Each row is a point on a landscape with many valleys, with its height.
A ball rolls from a point to the lowest of its 2 nearest points, and stops where none of them is lower. Distance is the straight distance between rows; heights are no part of it.
K141 h=49.7: [  0  26   6  10  -4 -11  26  15 -19  17  -9  -6  -9 -11 -11  20   0 -14
  21  22 -20   8 -28 -22   2 -16 -12   2  13]
K425 h=20.9: [ 11 -10 -16  -7 -10  -6 -11  18  14   2 -11 -12 -17  16 -21 -22 -34  24
 -17  11 -16  32  -6  -7   7  56 -44 -21  -7]
K649 h=49.8: [  6 -11 -16  21 -28  38   5  23  -9  -3 -21 -18 -13 -34  17  17  51 -47
  18  23 -17  13  20   6 -23  -1 -46  17   5]
K138 h=15.1: [ 26   6   0  36  29  14 -14 -22  16  13 -21 -16  16  -8  -2 -20  13 -12
   5 -17  41  14  -1  26 -13 -57  -4  -7  33]
K524 h=67.4: [-26  15 -31 -14  -4   4  14  25 -50  22   0  10  34 -36 -12  48 -17 -11
  54  15 -45  15 -24  -7 -12  60  44  27 -18]
K891 h=85.7: [  1 -42 -52 -42  16  11 -21 -35  28   2  11   8  -9  33  13 -25 -41   6
 -31   7   3   0 -40  30  -8  39  -7 -24 -26]
K333 h=75.5: [-63  24   5 -34 -13 -18   7   4 -26 -27  24  43   1  18  28  34  -2  44
 -29 -34 -28 -37  41   0  49  -6  91  24 -11]
K878 h=16.7: [ 30 -38 -16  -2 -10  -6  -3   6  45 -25  19 -37  36  24 -18 -29  -1  12
  19   3   9  24  21   4 -10  20 -70 -14 -17]
K17 h=28.6: [ 29 -30  -6  32  24  38 -66   0  32  -8 -15 -15   8  -8  22 -70   2  -7
  -9  -7  59  19  44  33 -31 -14 -21 -28  28]
K97 h=39.3: [-15  -2  30 -14 -10  -5   5  15  14 -22 -17  22 -43  23 -14 -22 -17  31
 -57  -4 -13   2  19 -24  28   8 -32   1  10]
K103 h=67.5: [-53  29   4 -10  18   5  30   3 -21  10 -20  11  53 -12  10  34   2   3
 -20   5  15 -20   6  28  19 -13  58  39  11]
K242 h=63.9: [-44  26  22 -15   3  -3  23   4 -15   0 -19  19 -16  10   5   8  -8  11
 -39  -4  -7 -12   2  -9  25 -25  10  11  21]
K717 h=27.6: [ 42 -20  -6  -6  -7   0 -11  -4 -13  28  16 -12  -6  -3 -24   5   8 -28
  55 -19 -19  22 -52   7 -23   6 -55 -15 -24]
K233 h=22.0: [ 28   3  49  38 -28 -42  15  -5  36 -21  20 -19  13  22 -19  -6   1  38
 -12  -1  20  -4  19 -29  19 -31 -15  -1 -11]
K804 h=36.5: [ 21  29  60  48 -38 -44  18  10 -10  23   7  -2 -15  -8 -12  15  21   6
  28  14  -9   2 -43 -50   8 -36  11 -11  -4]
K676 h=12.9: [ 10  53  22   3  -2 -51   1  20 -32  28   3  -2 -46 -11 -26   3 -33 -10
  33   3 -22  10 -52 -56 -15  25  22  -5  12]
K201 h=46.8: [ 54 -40 -19  13  -3  10 -28  -9   6   6  25 -20  27   9 -16 -24  14 -17
  51 -24   4  25 -36  17 -32  17 -58 -32 -44]
K142 h=81.1: [-35   0 -42 -32 -22   7 -33  24  -7 -41  31  42  -5   8  33  44  30  39
 -16 -19 -47 -15  81   6  51  16  71   7 -12]
K701 h=62.2: [ 44 -58 -25   7  -6  24 -35   1  27   4  27 -26  53   9  -5 -54  16 -29
  26 -10  33  29  -7  21 -35  29 -46 -36 -29]
K534 h=76.1: [-58  -5   3 -24   2  26  31   4 -22 -14   7  31  69 -33  -2  46 -21  30
  -5   6  -2 -33  32  20   9  17  41  48 -11]
K37 h=73.6: [-23 -23 -21   5  21  70 -29   8  -7  -7 -16  -8 -12 -26  45 -30  23 -81
   4   3  29 -13  56  35 -48   9 -41  -1  14]
K82 h=33.6: [ 13   3   6  42 -30  14  10  26  -8 -21 -14 -11 -20 -35  -2  17  48 -21
  14  30 -23  17  10 -18  -2 -16 -27   6   5]
K670 h=55.5: [ -6  14  30  -5   9 -39  35 -11  16  14   6  -8  -4  16  -8  -3 -17  15
   7  -1  11 -29 -22 -18  -1 -31 -26   3  14]
K557 h=55.4: [-24  -6 -42 -21  -2  27  -3  11 -56  29  -2   4  36 -32   4  38  -5 -34
  38  11 -41  16 -30  12 -12  59  36  23 -27]
K177 h=75.9: [  5 -61 -28  -4  13  61 -47 -17  25  10 -10  -9  -1   0  25 -64  -6 -55
 -32   6  49  -6  -8  36 -31  26 -21 -30  -9]
K416 h=41.9: [ 44  12  54  32 -21 -55  10  -3   1  29  19 -13   0  -3 -17  13  21   9
  37   0  -4  -6 -43 -27   3 -31   9 -15  -6]
K799 h=28.1: [  8   7   3   3 -13 -33   6  20  17  -3   8 -11 -12  21 -27 -16 -32  37
 -12   5 -14  18  -5 -30  12  26 -44 -15   1]
K849 h=51.8: [ 49  21  31  49   9  -5  11 -31   8  -7  -1 -22   8 -31  -3  26  41 -10
  55  -5  25   1   1  -6 -11 -74  40  10   2]
K127 h=84.2: [-34 -12 -50 -39 -24  24 -32  15  -9 -34  10  35 -20  14  48  32  33  14
 -30  -2 -45 -22  71  17  43  21  51   4  -9]
K245 h=93.3: [ 24  16  17  -2  10 -60 -17  -7  -3  49   7  -1 -28  20 -29 -13 -45  22
   0  -1  -4  10 -49 -27   1  47  26 -17   4]
K435 h=43.5: [ 46 -21   6  20  11 -32  15 -34  41 -25  27 -28  31  14 -15 -16   0  19
  33  -7  31  -6  15   0 -16 -20 -34  -7  -8]
K216 h=28.9: [ -3  18  -3  27  -8  22  11  11 -16  13 -26  -3  31 -30  -3  22  51 -41
  13  10   4  25  -3  12  -4 -31  13  12  26]
K96 h=47.9: [-12 -12 -17 -18 -11  30  -7  11  -7  -1 -33  15 -56   6  13   1  -3 -14
 -48  24 -25   9   6   8   5  29 -15   5  12]
K105 h=60.3: [-17  52  42  21  19  -6  30   1   1  -3 -15 -10  21  -9   4   6  20  -1
   5  -6  30 -15  17   4   0 -73  21  20  32]
K978 h=87.5: [-21 -15 -45 -37 -10  32 -28   2   1 -29  -6  30 -60  21  49  16  18   3
 -55   3 -37 -16  46  18  30  24  32  -9  -7]
K519 h=42.2: [  8 -24  10  -3   2   7 -22   2  45 -27 -14  -2  33  21 -13 -46   8  21
 -35  -6  43  24  45  20  -1   1 -35 -16  11]
K775 h=71.8: [-67  14  14 -15   1  -1  19  13 -32 -13   2  27  61 -16   0  42  -7  38
 -21   5  -4 -35  15   9  25  15  69  44  -6]
K682 h=77.8: [-56  19 -14 -23 -27  -3 -13  19 -21 -29  38  44   3  15  23  37  20  59
 -19 -37 -32 -22  68  -4  59  -2  92  20 -20]
K926 h=79.8: [-39 -35 -27 -23  34  71 -22  -7  -9 -18 -15  23  -1 -17  60 -41  10 -72
 -16 -13  40 -28  51  38 -38  11 -12   2  15]
K214 h=59.0: [-18  47  61   3 -13 -49  30  15   1  11   8   0 -17   9  -2  -1 -27  11
  15  14  -9 -31 -22 -47   3 -40  -5   8  20]
K148 h=61.2: [-44  53  50   2 -13 -39  30  18 -17   7  -7  12 -16  10   4   0 -18  13
 -14   9  -4 -26 -15 -36  15 -36  31   8  14]
K235 h=8.2: [ 51   4  25  46  10 -20  -4 -24  20  17  -1 -22  15  -2 -23  -8  22   6
  10 -18  44  14 -17  14   0 -40   8  -7  14]
K383 h=39.0: [-20  31  -7 -13  10 -18  12   1 -10 -10  -5   8 -57  12 -10   0 -44  21
 -30   4 -26   0  -4 -29   5  29  18  -3   9]
K920 h=31.8: [ 35 -33 -20  12  15 -11   3 -15  47 -39  32 -32  53  18 -13 -34   8  11
  19  -5  39  13  40   9 -21   6 -53 -15  -9]
K329 h=39.1: [ 34   7  -5  51  15  25 -15 -13 -15   3 -16 -21  13 -44   6   9  52 -41
  35  -7  16  25   3  12 -20 -44  12   6  21]
K786 h=9.1: [ 17   6   5  42 -24  25  11  17 -26  -6 -13  -3  14 -47  -3  37  68 -45
  43  15 -28  35 -10  -1  -5 -25  -2   9  -3]
K852 h=21.3: [ 14 -11 -16  22  36  39 -40 -17  12  11 -25  -8   0 -12  15 -37   3 -23
 -16 -14  53  13  12  44 -22 -23  -7  -9  34]
K480 h=70.2: [ 34 -61 -19   8 -11  47 -43   4  29  16   5 -23  22  -4   7 -62   8 -48
   3   2  34  19  -7  24 -30  33 -48 -35 -20]
K134 h=40.9: [ -5  -1 -52 -27  -1  27  -7   2 -44  34  -5   2  -5 -11   7  27  -3 -46
  33   1 -38  17 -45   5 -15  40   2  -2 -19]
K108 h=48.9: [ 65  -2  32  20 -15 -51  -6  -7  12  29  26 -17  29  14 -31   4  16  17
  34 -10  10  14 -37  -8  10  -7  -6 -24 -12]
K627 h=88.3: [ 16 -20 -44 -29  17  -6 -16 -23   7  22   5   4 -16  24  -5 -11 -43  14
 -22   9  -8   4 -52  16  -7  46  -5 -22 -19]
K78 h=72.9: [-65   9  10 -59   2  -2  32 -11 -21 -19  17  44  11  21  20  25  13  25
 -15 -45 -14 -35  39   9  42 -13  72  31 -12]
K366 h=46.1: [ 44   9  15  59   5  14  -3 -26 -11  -5  -3 -13   9 -40  -3  31  55 -26
  53 -10  15  22   2   7 -16 -52  32   9   2]
K953 h=79.1: [-50  11 -24 -21   1  10  32  22 -34   2   9  11  34 -26   3  48 -34   6
  21  24 -38 -17   8 -10   3  46  36  38 -10]
K158 h=20.8: [ -4  49 -13 -16  14 -32  10  10 -39  23   1   3 -34 -16  -8  19 -31 -23
  24   8 -34   3 -37 -34 -14  46  45   1   3]
K734 h=63.6: [-24 -16 -21 -11   3  55   3  16 -20 -11 -19  -5  -4 -20  30  -1  29 -64
   1  18  -9  -3  42  18 -30   4 -51  21  12]
K739 h=79.4: [ -3 -62 -44 -26  18  53 -35 -36  25  -3   8  10   1   9  38 -48 -21 -23
 -44   3  36 -19 -25  45 -28  16   0 -21 -14]
K313 h=35.1: [ 18 -39   1   1  14  33 -52  -3  46 -15 -20 -10  22   9  12 -81   1   9
 -29 -12  62  25  50  44 -11  12 -26 -30  18]
K873 h=49.9: [ -7   7  -3   0   1  15  21   3  -4   2 -17  -4 -15  -3  -4   9   6 -13
  -9  13 -11   8 -10  -4   0 -11 -35  13  11]
K529 h=29.1: [ -6  19 -46 -21  18  -8   0  -2 -36  26  -7   4 -33   2  -1  22 -23 -20
  16   7 -37  10 -44  -4   1  36  32   2  -5]
K169 h=27.9: [ 19  14  54  39 -35 -36  34  -9  16 -23  18 -16  -8  -1 -14  15   4  27
   6  15   3 -21   2 -50   5 -55  -6  -1  -7]
K630 h=42.4: [-23  13 -20 -18   2   6   4   4 -14  -2 -24  19 -56   8  -1  13 -25  12
 -44  10 -31  -3   1 -14  20  32   7  -2   8]
K268 h=56.9: [  8  42  45  38  -1 -19  32  -5   4  -7  -4 -21  17 -19  -3  20  33  -5
  22   9  19 -12   8 -12  -4 -80  26  24  13]
K186 h=91.6: [ 25   7 -15 -19  21 -40 -16 -15  -7  38   2   4 -31  23 -24   1 -44  13
   6  -2 -11  13 -63 -13  -1  51  11 -21 -12]
K21 h=7.0: [ 28 -27 -21 -11 -20 -12 -11  19  35  -8   6 -19  34  29 -20 -35 -11   9
   4   8  -6  33   1   0   3  48 -52 -28 -17]
K867 h=21.9: [ 30  21  23   1  -4 -50  15  12  -7  29  12 -16 -24  -3 -32   8 -30   8
  49   6 -26   5 -39 -46 -13  11 -23 -13  -4]
K266 h=67.0: [-51  15  -5 -47  24  -8  25 -12 -19  -6   2  29 -28  24  15  24 -20  14
 -38  -9 -18 -29   6   0  27  -8  27  20   3]
K8 h=83.9: [-51  -5  -6  -7   3  16  13  17 -26  -7  14  19  42 -44 -12  52 -45  48
  12  19 -25 -28  22 -11   6  58  40  39 -25]
K912 h=82.5: [ -2 -45 -55 -35  18  29 -25 -49  29 -10  15  12 -10  30  37 -25 -22   3
 -45  -1  21 -28 -25  50  -4   4   7 -18 -20]
K507 h=13.8: [ 20  18  44  38  -3 -20  -4 -13  23  11 -14 -17  12  10 -19  -5  12  24
 -29  -5  38  12 -11   5  13 -46   4   4  17]
K745 h=70.0: [-65  21  18 -54  19  -9  42 -19 -20 -13   1  43  -3  27  16  15  -6  12
 -20 -37   4 -44  15   8  32 -28  38  31   6]
K998 h=17.4: [ 23   8  44  35  -7 -25   9  -2  33 -13   1 -19  13   7 -27 -17   2  37
 -34 -13  30  10  16  -5  19 -40 -18  -2  10]
K645 h=44.9: [  7 -15  19   2 -11   1   0  16  32 -18 -19   2 -12  19 -19 -23  -1  34
 -49   5  12  15  29  -3  20   2 -44  -8  13]
K350 h=43.8: [  2  30  27  37 -27 -19  17  21 -17   9  -6   0 -23 -10 -19   7   4   6
  -2  17 -21  13 -27 -37  10 -20  -9  -9  11]
K80 h=51.1: [ 28  -6  26   0  15 -40  27 -17  27   5  20 -18  13  15 -21   0  -9  16
  33  -2  12 -20 -14 -12  -7 -28 -41   1   2]
K812 h=90.5: [ -8 -52 -40 -52 -10  41 -40 -22  25 -26   0  27 -60  23  55 -18   5  -3
 -54   4 -11 -31  30  28   7  18  11 -18 -22]
K967 h=63.5: [-32  33  25  -7  29   3  29  -4 -15   4 -26   7  33  -8   6  12  13  -9
 -11  -4  31 -16   9  20   1 -47  26  31  32]
K506 h=34.5: [-12  22  27   2  -7 -28   6  24   2 -22 -11   7 -52  11 -16 -13 -43  34
 -29   0 -24   5  11 -45  12  17 -25 -11  10]
K983 h=41.6: [ 19 -14 -20  -3   1  16   7  -2   4  15   0 -21 -14  -3  -7  -8  -5 -22
  15  -7  -4   8 -26   9 -20  -9 -59  -3   0]
K77 h=13.7: [ 49  -8   4   1  -1 -29   0  -2  -5  28  15 -14 -14   0 -31   7 -12   2
  67  -7 -15  16 -49 -19 -15  12 -45 -13 -21]

Where does a ball stop that starts at each point below?
K435 -> K21
K912 -> K77
K105 -> K786
K557 -> K676
K873 -> K77
K8 -> K786
K313 -> K235
K926 -> K786
K169 -> K235
K701 -> K77

Call two points neighbours if one is among the 2 nearest of the other. Go from one point of each pair to the other, from neighbour to neighbour, staying as low as possible. Name the highest point that can't be avoided.
K786 / K21 -> K8
K676 / K235 -> K873
K21 / K235 -> K645
K77 / K676 -> K867
